Each row is a point on a tangle of strands that fork and nearly touch. The rows are in no order.
Two points are linked if the straight distance between their rows is under 59.8. Some points are linked to none.
j411: 0	24	-8	2	-2	-1	7	16	12	-12	-2	1	-34	-6	-5	0	8	5	-6	0	-15	-21	15	-10	1	5	14	5	-9	-9	-4	-15	14	6	-16	-6	-7
j765: -20	15	22	-9	-1	7	12	1	8	-17	-17	-16	40	-11	-4	-13	6	-4	5	4	6	-29	16	-30	3	8	9	13	8	18	7	16	-7	-5	7	5	-21
j682: -11	10	16	-4	-1	9	22	-2	3	0	-3	16	25	-12	-10	-11	-8	-2	10	4	18	-8	-2	-21	-11	3	15	0	0	11	-1	6	-6	-23	15	-3	-3
j798: 10	-19	-5	6	-15	2	6	4	-1	10	8	-9	13	-6	-5	5	3	5	3	-7	4	6	9	16	6	-1	-4	-9	-4	-8	-4	-4	-2	-8	5	-15	0
j147: -12	9	7	9	-1	-7	17	3	9	-7	5	-6	5	-11	5	-8	8	2	-1	-4	-6	-30	23	-10	-13	10	13	0	-13	-8	-19	7	1	-10	11	5	-12
j778: -6	3	15	2	-2	-15	7	-3	1	8	0	10	5	-16	-3	-14	-22	-3	-8	-10	-15	-11	4	12	-4	-1	1	-12	-5	8	-12	-15	-1	-19	27	-12	-7
j222: 10	-16	17	-1	-14	24	-16	14	-4	3	-4	-30	18	7	-15	-8	29	17	5	4	26	8	3	1	22	-4	4	4	-1	15	-2	-17	-5	-10	3	-3	9
j913: 1	22	-3	-8	-11	0	4	2	7	-14	-7	9	-20	0	-2	3	-7	-6	-4	-4	-19	-25	6	-10	-1	3	0	8	-3	1	-10	-6	7	-7	2	-1	-13
j9: 4	-14	0	11	7	-14	4	-20	10	7	17	17	-2	1	11	-1	-2	1	4	-5	-18	-10	10	6	-13	-4	2	-4	-12	-17	-17	5	-6	-16	17	15	-4
j634: -5	2	-4	6	16	-19	3	-25	10	25	12	4	3	0	-6	-3	0	13	-11	13	3	11	-16	11	-4	-16	22	0	-3	-9	-9	10	7	13	-2	-4	14
j427: 16	8	-2	-2	11	-10	-6	8	11	0	-2	5	4	11	8	9	-26	5	2	4	-18	19	-3	17	-3	3	-16	-13	7	-26	-2	6	13	27	-5	-19	10
j126: -21	-11	-8	3	4	-13	4	5	-13	-4	-4	2	-13	17	9	-24	5	4	-3	3	20	18	-17	-3	-1	8	-16	17	-15	7	22	4	-4	17	-23	12	-4
j868: 11	10	-5	-7	3	1	6	-7	10	14	0	2	-17	4	3	-14	-19	-3	16	2	-13	8	13	14	15	0	-10	4	-1	2	-7	-22	2	-3	6	-6	2
j70: -6	13	1	19	-14	3	13	13	-6	1	4	-2	10	-23	-8	0	6	8	1	-6	14	-22	4	-3	-3	-7	18	-12	16	19	-3	11	0	-9	1	1	7
j915: 5	8	8	20	-3	-1	20	16	8	7	-4	-21	-5	-20	11	-10	-7	9	8	6	-4	-20	32	8	4	4	5	-2	12	-9	4	6	14	6	5	2	2
j866: -2	-4	4	4	5	19	-4	6	4	15	8	-6	10	3	5	16	-2	-6	4	8	13	7	11	6	-2	-1	-2	-7	3	-6	1	6	-7	-10	3	-16	11
j380: -4	5	0	-1	-13	19	1	-3	20	7	10	-4	10	-3	11	11	6	-17	14	-2	-17	-21	37	-18	-7	13	-5	-4	5	-2	-19	-2	-10	-17	15	4	-2
j320: 5	1	9	-5	-8	21	-9	9	-1	-16	-14	2	17	5	5	21	4	3	8	15	19	10	-17	15	-4	-2	-7	7	11	12	10	17	1	-21	-1	13	3
j839: -1	-10	-7	-16	-13	19	-9	-1	-10	-1	-4	-8	11	18	-5	18	19	-5	7	6	43	14	-9	-14	3	5	-4	1	0	-1	13	2	-4	9	-24	5	18
j903: -11	8	15	7	16	-1	-6	5	8	-3	5	17	-17	-3	-3	-2	5	5	14	-7	5	-10	12	-22	-11	8	29	21	-5	11	-8	-21	-10	-7	-15	4	-8
j337: -4	-22	6	-1	11	4	-13	-9	-27	-4	-8	-11	32	4	-3	11	11	-8	-4	-5	-12	28	-10	32	-1	2	-3	-10	-3	7	6	-4	-5	5	15	-6	2
j377: 0	13	11	8	22	-12	-25	-4	6	-5	-3	-3	-6	-5	0	20	-6	-8	-20	9	-24	-13	-3	11	-18	1	14	8	8	1	1	4	9	6	3	-13	-18
j286: 13	-5	-2	-8	-4	-13	-15	8	-10	-23	-16	-2	10	3	-5	5	1	7	10	10	-9	22	-26	15	7	10	-10	-11	9	-7	-3	1	12	10	-4	-12	-9
j702: -8	-23	-21	8	16	-9	-13	4	-16	-3	7	8	-24	18	21	-16	4	4	2	4	5	18	-12	-3	10	2	-9	0	-4	3	13	8	-6	15	-9	16	-5
j155: -12	-9	-5	-6	-23	4	20	11	8	-9	-2	-12	9	5	11	10	2	-3	-5	8	20	-3	-1	6	5	1	-29	-10	-4	-12	1	21	-7	-16	-5	9	-4
j257: 5	3	2	11	7	-14	19	7	-9	0	-3	-2	-17	-12	-9	-12	-8	4	5	-14	1	4	1	14	-12	5	5	-2	-8	-14	7	-14	11	10	-8	-4	1
j769: -1	0	-26	0	6	9	2	19	8	13	13	16	-37	5	9	5	1	-2	-1	5	4	5	-10	-6	8	-12	2	-12	-7	-9	-3	10	0	-14	-4	-7	3
j735: 2	-12	-13	19	-5	-21	6	-1	-7	5	12	-4	-25	-4	-9	-36	23	16	-17	-7	7	1	0	-25	14	-17	-7	19	8	0	11	-11	-2	18	-16	17	1
j382: -7	-4	6	2	14	2	6	8	-6	-7	-5	-8	-14	6	13	8	-9	-17	-7	-1	-13	-2	7	-1	-24	9	-9	7	-9	-12	14	9	5	4	6	8	-11
j693: 7	6	4	6	-8	9	14	4	17	-1	-6	-26	15	-18	11	10	-6	-6	3	14	-9	-10	33	9	-10	12	-8	7	6	-13	3	10	9	2	11	2	-9
j538: 6	5	3	-8	3	-3	12	-19	2	4	0	8	-11	2	3	-16	-31	-1	-1	-3	-13	-10	13	-3	9	-6	-9	13	5	11	-2	-16	-5	-1	19	12	-9
j671: -22	4	10	1	-4	10	15	8	1	-13	-14	-23	17	-2	11	6	8	-14	-6	13	16	-9	8	7	-7	8	-18	7	-3	7	12	27	-11	-8	-3	10	-10
j23: -6	-13	0	3	14	3	1	11	-1	-4	-3	-12	-25	3	1	4	14	-7	-5	13	-2	-9	18	-13	5	2	17	13	1	-6	16	-5	4	14	-14	3	-8
j229: 9	14	-17	-3	-4	-4	11	10	4	-10	-13	-12	-24	-10	-14	8	13	7	-4	4	-5	1	-8	5	7	0	12	8	0	-10	6	-10	16	17	-23	-8	-11
j98: 16	-10	-4	-2	24	12	-29	-4	-15	-3	-12	-18	21	-2	1	30	-2	-9	0	-3	-17	35	-11	25	-4	5	3	-11	10	-7	8	-3	-1	18	16	-15	-3
j301: -22	2	-1	-17	-4	8	4	14	10	0	-1	-5	-5	11	9	9	3	-25	-10	10	14	0	-4	-5	1	10	-22	-10	-17	-8	-3	12	-8	-14	-4	-12	-3
j581: 2	-4	1	2	-2	13	-21	6	-13	7	3	5	21	7	0	28	0	-8	-10	6	23	-1	-2	-2	-7	-2	2	-10	13	-1	11	16	-4	9	-5	-18	22
j862: 10	5	4	-3	-13	25	-4	-5	12	17	-2	-1	18	-22	7	20	1	-20	15	-3	-26	-8	29	-6	-13	7	4	-5	15	8	-3	-9	-4	-21	25	3	5
j864: 3	-5	24	16	7	7	-6	1	4	-3	6	12	14	1	11	-13	-6	12	25	8	0	-2	17	2	-8	2	2	13	10	19	-6	4	-6	-24	11	17	5
j120: 4	-19	-23	7	16	-13	-16	13	-4	-3	16	5	-22	13	16	-7	-5	7	-4	4	-10	8	-7	3	9	0	-11	-16	-1	-17	4	12	7	19	-6	-3	-7
j341: -7	-3	-4	-9	-9	-6	2	-6	-3	0	-2	-4	-2	14	-13	-25	10	8	3	5	26	21	-14	-19	6	6	-15	23	-5	5	14	-15	-1	14	-27	1	0
j624: 6	-2	1	-8	-2	-16	24	-23	-7	-1	-3	17	-4	9	-6	-33	-15	0	4	-6	8	-5	0	-16	4	-4	-13	11	-11	0	0	-18	-3	6	3	10	1
j109: 5	-25	-16	10	20	-10	-1	-5	-2	17	13	-8	-26	8	-3	-22	21	7	3	4	0	13	6	-6	18	-8	11	5	-5	-16	5	-13	5	19	-14	2	2
j626: -2	16	5	-10	-14	-11	15	4	0	-9	-16	-18	-3	-11	-24	-5	8	-3	-10	6	-2	-8	-6	2	8	5	2	5	-5	2	-3	-11	14	4	-6	-17	-10
j680: -5	-4	-7	-17	-21	7	1	-4	-4	-5	-4	-17	7	6	-14	20	28	-17	0	-1	15	1	-4	-1	10	3	-8	-11	2	-7	-2	-1	-2	5	-22	0	14
j385: 5	-4	20	15	6	-7	-6	-11	6	3	8	22	14	1	8	-2	-15	17	7	15	3	-10	0	-1	-19	-7	13	10	12	2	0	14	3	-14	8	12	0
j812: 6	-11	-2	20	24	-3	-2	-2	8	18	16	0	-20	-14	-9	2	7	21	5	-11	7	5	4	7	-1	-8	39	10	-3	-8	6	-16	1	2	-14	-2	-3
j849: 4	2	-17	-15	-13	-9	4	-18	-12	2	-2	-7	3	3	-22	-14	6	7	-8	-6	-1	21	-34	-2	15	-12	-9	3	3	13	-3	-8	1	11	-5	2	1
j291: -3	8	19	-13	-17	-3	8	3	-6	-19	-15	17	16	-1	-5	-5	-15	-6	-2	-15	-6	-18	-4	-12	-4	6	-15	2	-5	12	12	4	-9	-14	5	-4	-17
j824: 1	6	-11	-11	-10	14	-6	-7	-1	-8	1	0	10	2	4	31	-17	-9	-15	-5	-1	-5	-10	-2	-6	-8	-12	5	11	11	7	17	-13	-5	4	0	-14
j241: 12	2	-15	-7	-9	-9	-12	1	1	-3	-8	-15	-5	0	4	2	2	5	6	4	-24	15	-12	29	26	0	-15	-9	7	2	-9	-1	8	7	0	-6	-10
j911: -13	20	-8	3	-13	-9	13	-7	6	-1	8	-1	-8	1	5	-19	17	1	-9	-6	-9	-23	11	-5	3	4	-8	-9	-26	-8	-30	2	0	-12	4	0	4
j926: -16	14	3	-23	-20	7	11	-17	4	-12	-15	-3	27	8	-10	20	25	-25	-4	10	5	-9	-1	-5	0	7	-8	-6	-7	-2	-6	8	-9	-6	-12	5	6
j756: 11	-20	-6	-4	2	-17	-16	4	-24	-10	-7	17	-4	8	-4	-13	11	4	11	3	-2	21	-34	-7	11	2	2	-18	3	-4	-2	1	6	6	0	-4	0
j366: 0	7	-1	-2	-14	1	27	3	-10	-13	-17	-11	-1	-16	6	10	9	-10	-12	-7	-18	-15	6	15	-11	7	-2	-5	-14	-9	-2	15	8	-5	13	14	-7
j529: 3	-15	-9	-9	5	-10	-30	2	-22	-2	-1	18	8	16	12	4	-6	3	-1	11	6	20	-32	-15	10	3	0	-22	8	1	2	14	4	21	5	-4	13
j573: 8	18	3	11	-5	-9	9	-6	5	4	1	6	-8	1	-1	-35	-8	11	21	-4	-3	3	12	17	8	-2	-18	6	0	13	-9	-23	1	0	-8	2	12
j208: -8	13	27	11	-3	-14	13	6	4	-9	-2	7	13	-22	2	-34	-21	6	5	-16	-4	-25	17	-3	-8	12	0	-4	0	13	-13	-13	-1	-12	21	1	-9
j151: -26	11	12	16	11	-3	-9	10	5	-1	8	12	-1	4	5	-10	8	11	6	5	26	-5	6	-14	-13	11	12	19	-8	20	1	-1	-14	-3	-24	3	-4
j162: 4	6	5	4	19	9	-4	3	7	26	12	14	-17	-7	5	15	-13	-19	0	-5	-17	-5	7	-5	-17	-6	15	-16	6	-13	3	2	5	-12	14	-9	12
j379: -2	3	11	12	2	20	-5	16	3	-6	0	4	7	5	11	0	2	20	18	12	22	8	-4	9	-2	-2	1	18	3	27	1	8	-9	-26	-1	11	2
j275: 11	-11	20	12	10	-14	5	-11	11	6	11	19	-1	-3	17	0	-27	8	1	2	-13	-11	1	2	-25	-6	-3	-1	5	-22	-1	12	7	-9	20	17	-3
j739: -16	8	-10	11	8	-7	11	-14	14	16	22	-11	-16	-8	1	-15	4	1	-7	-21	-10	-13	17	12	-3	-1	4	-5	-26	-5	-19	-9	-9	-5	1	1	-3
j372: 6	-2	-17	-7	-1	-5	-15	-2	-13	9	5	22	-12	13	6	7	-6	-5	-5	7	-5	0	-18	-13	9	-14	6	-18	16	0	1	15	9	23	1	0	22
j469: 4	-12	-19	12	26	-7	1	4	16	15	21	5	-27	-1	-4	-1	13	15	-4	6	-1	2	1	-4	4	-9	32	1	-11	-27	6	-1	11	12	-20	-5	2
j225: 3	8	1	14	-11	14	1	16	-5	3	-5	-8	6	-22	1	21	0	0	0	-6	0	-7	3	21	0	-10	7	-10	19	19	7	17	-1	-14	10	0	8
j495: -5	1	20	-6	-8	10	12	-14	-7	-15	-7	17	40	-2	-10	-3	-12	1	9	-9	7	-2	4	-4	-12	3	-7	9	-4	18	13	2	-12	-14	4	7	-6
j457: 6	5	-21	-25	-11	6	4	-10	-10	2	-8	-14	6	0	-5	8	-6	6	-6	-4	5	32	-32	14	23	-18	-14	-14	12	11	-3	1	1	13	1	1	15
j673: 26	-14	-11	6	-5	19	-10	18	9	10	4	1	-21	0	10	15	7	2	19	0	-13	-3	15	-3	14	-3	4	-1	11	-10	1	3	3	-14	4	3	3
j88: 3	13	9	-20	-13	-8	17	10	-7	-15	-25	-5	-10	0	-5	0	-8	-12	-10	8	-6	-3	-13	2	3	5	-13	-6	-3	-14	3	2	19	8	1	-9	-1
j929: -1	10	3	7	-19	8	24	4	5	-4	-17	-12	16	-23	17	5	7	-7	3	2	-25	-9	27	22	-19	17	-12	-4	-9	-8	-4	13	8	-10	20	19	3
j525: -18	4	-5	1	28	-24	-23	-13	10	10	18	4	-23	7	6	-6	-10	3	-31	0	-15	-11	-11	8	4	-6	9	-6	-9	-6	-2	-7	7	25	-8	-6	-6
j881: 23	-17	13	-2	-15	32	-17	14	-1	1	-2	-13	17	4	-9	1	4	21	14	-11	17	5	21	2	15	3	7	5	0	11	-8	-23	-13	-15	17	-9	5
j227: -4	20	-12	-23	-12	15	5	-10	1	-7	-16	-14	17	-3	-7	27	4	-13	-6	1	13	24	-22	25	10	-12	-12	-10	8	14	-6	5	-6	2	-11	7	22
j319: 19	-15	3	-7	-23	8	3	9	3	-5	-6	6	5	2	10	7	-15	-2	9	7	-7	3	4	-2	6	-1	-25	-1	13	-5	1	4	2	-16	16	5	-7
j365: 6	5	-8	-13	-10	8	4	19	14	6	-3	1	-25	-3	-4	10	0	-4	0	16	3	-3	-11	-8	17	-10	5	-11	4	-5	-7	6	8	-23	3	-13	-5
j834: 4	-17	0	20	12	-22	5	-9	-6	14	9	4	-18	-2	-8	-30	16	17	0	1	15	11	-4	-8	1	-8	14	11	3	-12	13	-11	11	21	-18	14	12
j460: 8	-8	11	-8	-18	30	0	-13	8	9	-5	-2	38	-18	0	7	-2	-5	13	0	-15	-4	33	2	9	5	0	2	13	17	-7	-18	-4	-19	30	8	7
j558: 12	3	-13	-20	-2	17	3	-8	7	-6	-10	-5	15	0	8	38	-24	-9	-8	6	4	23	-16	6	-7	-8	-16	5	12	-6	8	13	-6	3	8	-1	-3
j500: 0	0	15	25	-1	-12	19	6	9	4	10	-6	10	-26	7	-28	-14	19	13	-9	5	-19	22	11	-1	-2	3	-4	7	4	-8	-3	1	-6	16	11	1
j585: -9	17	10	-7	-11	16	10	-4	18	-5	-5	-11	31	-10	3	-2	-6	-10	7	8	-3	-27	23	-26	-3	8	1	2	16	7	-9	4	-3	-10	20	4	-11
j575: 0	4	-7	-11	23	-18	-13	0	13	-1	4	14	-4	16	16	9	-27	-2	-14	11	-16	16	-15	-2	-14	3	-5	-12	-2	-22	-6	17	14	32	1	-11	13
j650: 11	-2	-32	-15	22	10	-20	-21	-3	15	14	7	-8	13	-4	15	0	9	1	6	8	29	-20	-11	5	-5	26	-2	-3	-9	-4	-2	1	24	-6	-3	10
j344: 12	-19	-15	12	15	-12	-13	-12	1	9	22	11	-15	2	6	8	-4	0	1	-22	-24	-6	3	13	-2	-7	13	-11	-4	-13	-8	2	-7	-1	11	7	-6
j597: -7	5	-7	-5	22	-22	12	-18	14	10	9	2	-4	1	-5	3	-14	11	-21	3	4	12	-16	8	-19	-3	14	2	-21	-27	-8	6	10	25	-8	-9	7
j161: 20	-22	8	14	0	10	-21	8	-16	10	-2	-20	11	15	-11	-18	27	18	18	-6	7	18	7	18	18	0	3	-5	-1	2	4	-18	3	5	0	-7	18
j347: 8	2	-9	13	13	11	-15	-2	1	14	13	2	-12	15	11	-15	-7	26	16	-4	16	22	3	15	10	-7	-3	11	4	10	6	-14	-7	6	-13	3	12
j783: 17	-20	-13	3	-9	-4	-12	12	-4	-13	6	8	-11	15	18	4	-9	4	5	2	-10	4	-6	2	10	-3	-27	-11	10	-9	0	13	1	0	6	4	-11
j833: 20	3	-7	-1	3	10	-19	-3	-6	17	6	18	-9	3	0	24	-7	-8	3	-5	-20	-3	-1	-3	2	-14	17	-17	19	-6	-1	5	7	4	8	-7	20
j905: 7	-16	9	0	-4	-1	-13	-4	-18	-3	-1	-2	19	14	-21	-16	19	4	16	-4	10	25	-7	8	3	10	-7	0	-4	3	0	-24	1	6	-10	-9	11
j352: -24	9	-9	0	25	-10	-6	-13	13	19	24	5	-23	6	-1	-10	-4	-7	-22	-9	-5	-12	5	-2	-3	-2	13	-5	-22	0	-10	-12	-6	5	-6	-6	1
j995: 5	-13	7	-9	-27	8	-4	4	-6	-22	-9	-3	28	1	-13	14	14	7	0	-3	21	-3	-16	-2	11	-3	-4	1	5	11	9	8	-5	-15	-10	5	-7
j245: -4	10	-9	-15	15	-19	6	-10	3	-10	2	16	-4	10	6	11	-25	1	-25	-10	-10	5	-18	0	-22	1	1	-4	-22	-23	-8	13	8	20	4	-4	3
j919: -1	-1	8	23	-3	-11	1	7	-8	-6	8	4	-3	-15	-12	6	3	11	-4	-17	7	-23	6	-5	-15	-2	25	1	6	7	5	1	-2	2	-9	-1	-5
j845: 5	-9	-1	13	7	-25	13	4	-15	6	4	18	-26	-8	-12	-22	2	3	-4	-13	11	0	-14	-10	-10	-7	14	-6	-6	-14	8	-9	11	14	-9	2	10
j368: -21	1	-11	-12	10	5	-4	12	-1	-3	-6	-10	-18	7	1	14	21	-28	-5	7	6	17	-17	8	-2	7	-3	-11	-16	-2	-1	9	-5	-3	-12	-8	-2
j678: 8	6	2	5	18	0	-24	-4	-2	-6	-12	-18	16	-11	-4	31	-7	-18	-13	5	-15	10	-4	22	-18	0	4	8	11	1	7	5	-1	6	8	-16	-11
j488: -4	6	4	15	16	-3	-3	-5	10	18	1	-10	-8	-9	10	2	-2	-1	3	4	-19	-2	13	26	-1	-5	12	7	2	8	-3	4	1	-10	12	4	-6
j16: -20	-9	8	7	4	-6	2	14	-6	-3	-5	-13	-13	-7	-10	-12	25	3	-11	4	12	-11	8	-29	15	-4	21	20	0	15	7	-11	-10	10	-21	-1	-10
j256: 0	6	-2	0	28	-16	-36	-9	9	5	7	6	-8	8	-1	7	-11	9	-16	17	-12	5	-13	5	2	-3	21	4	8	-2	0	-5	14	20	-7	-20	-8
j233: 3	-17	6	1	1	-10	-6	4	-7	0	4	5	-1	23	7	-15	-4	-8	13	9	1	10	12	2	3	12	-24	-11	-3	-19	1	-5	5	15	-8	-10	11
j75: 0	-6	-20	1	6	-6	-5	-19	-4	2	9	-5	4	5	4	17	-8	-2	-11	-10	-21	8	-3	20	-1	-7	-1	-6	-2	-5	-7	8	-6	15	5	1	-7
j71: -11	7	1	22	9	3	-13	16	-1	5	11	14	-13	3	9	-9	0	27	5	-1	24	11	-8	8	-4	-4	8	14	2	27	4	-3	-10	-11	-16	2	2
j287: -8	8	-3	-4	-3	-19	10	-6	-9	9	0	-2	-15	-7	-22	-35	6	3	-17	-10	2	12	-25	-7	8	-9	-4	8	-7	17	2	-18	1	-3	-4	-4	-7
j963: -16	18	14	-20	-10	4	12	-2	3	-12	-22	-8	10	-4	-13	-3	17	-14	-2	12	3	-29	-1	-25	15	3	12	10	0	14	4	9	-1	-11	-2	3	-11
j651: -19	27	24	8	14	-6	6	-7	12	-14	-1	1	10	-4	12	-14	-4	10	-8	-3	1	-43	15	-26	-23	18	17	9	-6	-10	-8	7	10	-1	5	12	-9
j617: 6	-6	7	-5	-4	-3	-7	12	1	-5	-3	-3	16	12	6	15	-12	-9	-3	13	-3	11	8	7	-3	8	-27	-15	7	-27	2	5	9	19	-7	-25	11
j888: -18	33	20	6	17	-8	6	-16	10	2	5	3	-7	-4	17	-15	-17	16	-17	1	4	-37	11	-10	-18	8	9	-2	-5	-20	-9	3	21	12	3	8	13
j409: -3	-7	12	-2	-11	0	0	-19	-2	-9	1	3	29	2	-9	-5	-2	-5	9	-13	-14	2	19	16	-2	16	-14	6	-10	10	-9	-27	-12	-5	4	-4	-7
j749: 23	-8	-18	-10	17	25	-20	-1	-2	-2	-5	-14	8	11	14	33	-13	8	2	16	11	35	-18	5	-2	-5	-4	3	12	-14	10	16	1	14	11	-1	-2
j8: 1	-9	10	-10	-20	9	13	-17	3	-3	-10	10	29	-14	-2	-11	-2	-14	9	-7	-23	-4	25	4	6	10	-11	2	-9	15	-9	-21	-8	-21	26	11	-3
j486: 26	-16	13	-5	-19	25	-5	12	8	-10	-3	1	14	-4	2	6	-13	16	18	-2	6	2	11	-6	8	0	-5	19	13	15	-1	-7	-6	-25	19	9	-9
j459: -3	-2	-16	5	7	3	7	2	9	4	20	15	-25	8	17	6	-3	-4	-4	2	-10	-13	5	-11	-10	-7	2	-4	-13	-13	-10	20	-3	-14	7	12	-3
j384: 15	-4	-9	0	12	-1	6	-8	4	22	2	1	-16	12	-3	-21	5	2	20	13	-2	17	7	3	21	-5	3	3	0	-14	-4	-15	8	4	-4	-5	17
j393: -1	-6	2	-12	-18	-8	15	8	-20	-13	-17	7	-8	5	-10	-4	11	-13	-5	0	5	-10	-16	-14	6	-2	0	-7	-1	-2	12	9	8	5	-7	6	1
j578: 2	2	-14	12	-8	-10	10	21	4	3	5	-8	-14	-9	-6	-4	9	5	1	-11	0	10	-7	21	-2	3	-9	-12	-14	-13	-6	1	6	-4	-12	-16	-4
j772: -6	-19	5	3	12	-10	9	-8	-6	-6	1	1	-11	7	1	-3	4	-4	-2	-5	-6	-13	9	-14	-9	2	13	15	-11	-7	7	5	-4	4	1	16	-16
j821: 3	5	2	14	-3	10	-10	7	-4	-3	5	3	5	-10	9	22	-13	6	-7	-5	-1	-12	-5	6	-15	-11	5	8	18	26	8	21	-10	-19	10	9	-12
j450: -19	7	17	4	8	6	3	13	-1	-16	-14	-20	1	3	13	5	9	-21	-5	6	-3	-19	18	-12	-21	19	-13	14	-8	-2	16	15	-3	0	-3	10	-15
j496: 1	9	-1	19	13	-12	-2	-13	9	7	14	10	-22	1	7	-26	-14	22	9	-13	8	5	7	13	1	-9	-4	14	1	11	-1	-25	-9	5	-13	13	1
j774: 7	-15	5	1	-2	-17	6	-1	-20	-12	-4	23	-8	15	1	-30	-2	-7	13	-7	5	3	-2	-7	-1	5	-19	-1	-7	-1	6	-10	-3	4	-1	9	7
j270: 0	23	5	-24	-21	6	14	-10	2	-15	-16	8	8	3	2	3	-15	-13	-12	-9	-23	-19	5	-10	0	8	-22	-1	-10	-1	-7	-3	-1	-10	15	2	-9
j288: -3	-13	11	26	15	-9	-6	1	6	12	20	1	-13	-21	-8	-5	5	24	2	-20	12	-17	7	-3	-2	-12	36	7	7	14	-5	-12	-9	-1	-8	10	-3
j78: -4	2	-2	-5	-3	-15	12	5	0	7	4	7	-13	-8	-12	-18	-18	5	-13	-7	3	-1	-14	-1	1	-4	-1	-5	-12	3	-8	-11	-1	-15	10	-22	-14
j248: -7	-8	-5	5	-2	-17	-7	-16	-17	-3	2	-3	15	2	-9	-1	16	-7	-5	-14	-23	11	-8	24	-2	0	-3	-12	-9	5	-12	-4	-3	5	1	-2	1
j128: -11	-13	10	-2	-13	2	0	13	-5	-10	-2	-21	11	-9	-13	-4	9	5	-7	-14	14	-23	10	-25	16	-1	7	14	1	23	5	2	-21	0	-9	-1	-21
j444: -7	-11	6	-1	-31	-2	8	3	-7	-14	3	-9	25	-6	-21	-13	18	8	-2	-24	17	-11	-4	-14	8	-1	-14	5	-5	19	7	3	-17	-8	-16	4	-8
j42: 1	23	12	-10	13	13	-2	-3	4	5	-19	0	2	-3	0	12	-13	-13	-1	27	0	11	-10	4	-9	-5	-1	13	16	10	8	4	7	-8	7	-7	2
j976: -10	1	14	-5	-11	3	-4	-6	-11	-10	-3	1	18	10	-16	-14	9	-10	12	-15	6	1	9	-1	-1	16	-13	3	-8	18	-1	-24	-12	0	-14	-7	4
j896: 1	-15	-14	-14	-6	0	-12	3	-12	-15	-4	8	-8	20	1	5	11	-5	10	11	19	11	-18	-21	6	14	-6	-2	0	-10	15	1	7	26	-26	6	3
j615: -1	-6	-10	5	-16	-15	8	1	-20	7	7	16	-8	3	-13	-12	16	-7	-3	-9	12	-2	-16	-15	-2	-9	1	-17	-5	-3	-2	4	1	4	-7	2	21
j345: -12	8	19	-27	-13	13	17	-10	-1	-10	-25	1	27	-2	-9	7	15	-28	2	15	-3	-14	-6	-15	7	0	-3	-3	-1	9	11	15	-2	-20	7	14	0
j590: 12	27	-22	2	10	1	-7	2	11	10	-6	-7	-17	-2	6	13	-3	5	1	1	-26	12	-7	25	22	-6	3	-4	11	-1	1	3	8	15	-14	-12	3
j535: 7	8	4	-4	5	24	-3	5	8	21	5	6	7	-5	5	32	-14	-24	0	4	-5	6	7	-10	-23	-3	-3	-15	11	-11	3	2	-1	-12	17	-18	20
j468: -17	18	-13	-13	1	2	8	0	6	1	-11	-16	5	0	0	22	14	-17	-12	4	6	22	-21	26	0	-6	-12	-13	-9	1	-12	16	-4	3	-10	-7	14
j114: 24	-16	-24	-9	12	25	-10	-16	-3	7	8	-7	4	20	3	13	-4	20	11	7	15	31	-8	4	7	-5	8	7	-2	-12	-1	-2	-4	10	8	3	1
j601: -9	0	-16	9	-13	-7	-11	6	-8	6	10	2	-19	2	-11	-27	17	13	-13	-10	23	20	-16	-27	9	0	-15	19	9	11	19	-17	0	23	-30	9	9
j889: -1	-7	8	-5	-12	16	-5	3	-13	3	1	17	11	5	0	24	4	-18	1	1	8	-15	-1	-24	-11	-3	5	-12	13	4	9	18	-7	-13	8	2	12
j72: -1	5	8	-15	-10	17	-7	15	11	2	-4	-3	-7	-10	-6	5	0	-11	7	4	4	-9	7	-13	18	2	6	-1	9	17	-13	-12	-4	-28	10	-12	-8

Follow the links from the first point to the second, and from the first to the third. Name the last point that the two ways share.
j535; j774; j496 -> j868
j229; j301; j365 -> j379
j864; j233; j702 -> j868
j682; j578; j365 -> j845
j457; j98; j774 -> j379
j585; j821; j626 -> j834
j650; j774; j229 -> j109
j114; j678; j319 -> j109
j70; j833; j976 -> j834

A fork is a point with three links. Follow the links from the first point to the second and name the forks in between, in order.
j257; j78 -> j845 > j834 > j109 > j868 > j71 > j379
j500; j385 -> j379
j617; j229 -> j868 > j109 > j834 > j845
j678; j903 -> j9 > j379 > j71
j222; j995 -> j834 > j109 > j868 > j71 > j379
j889; j161 -> j866 > j845 > j834
j126; j147 -> j834 > j109 > j868 > j71 > j379 > j9
j88; j833 -> j845 > j866
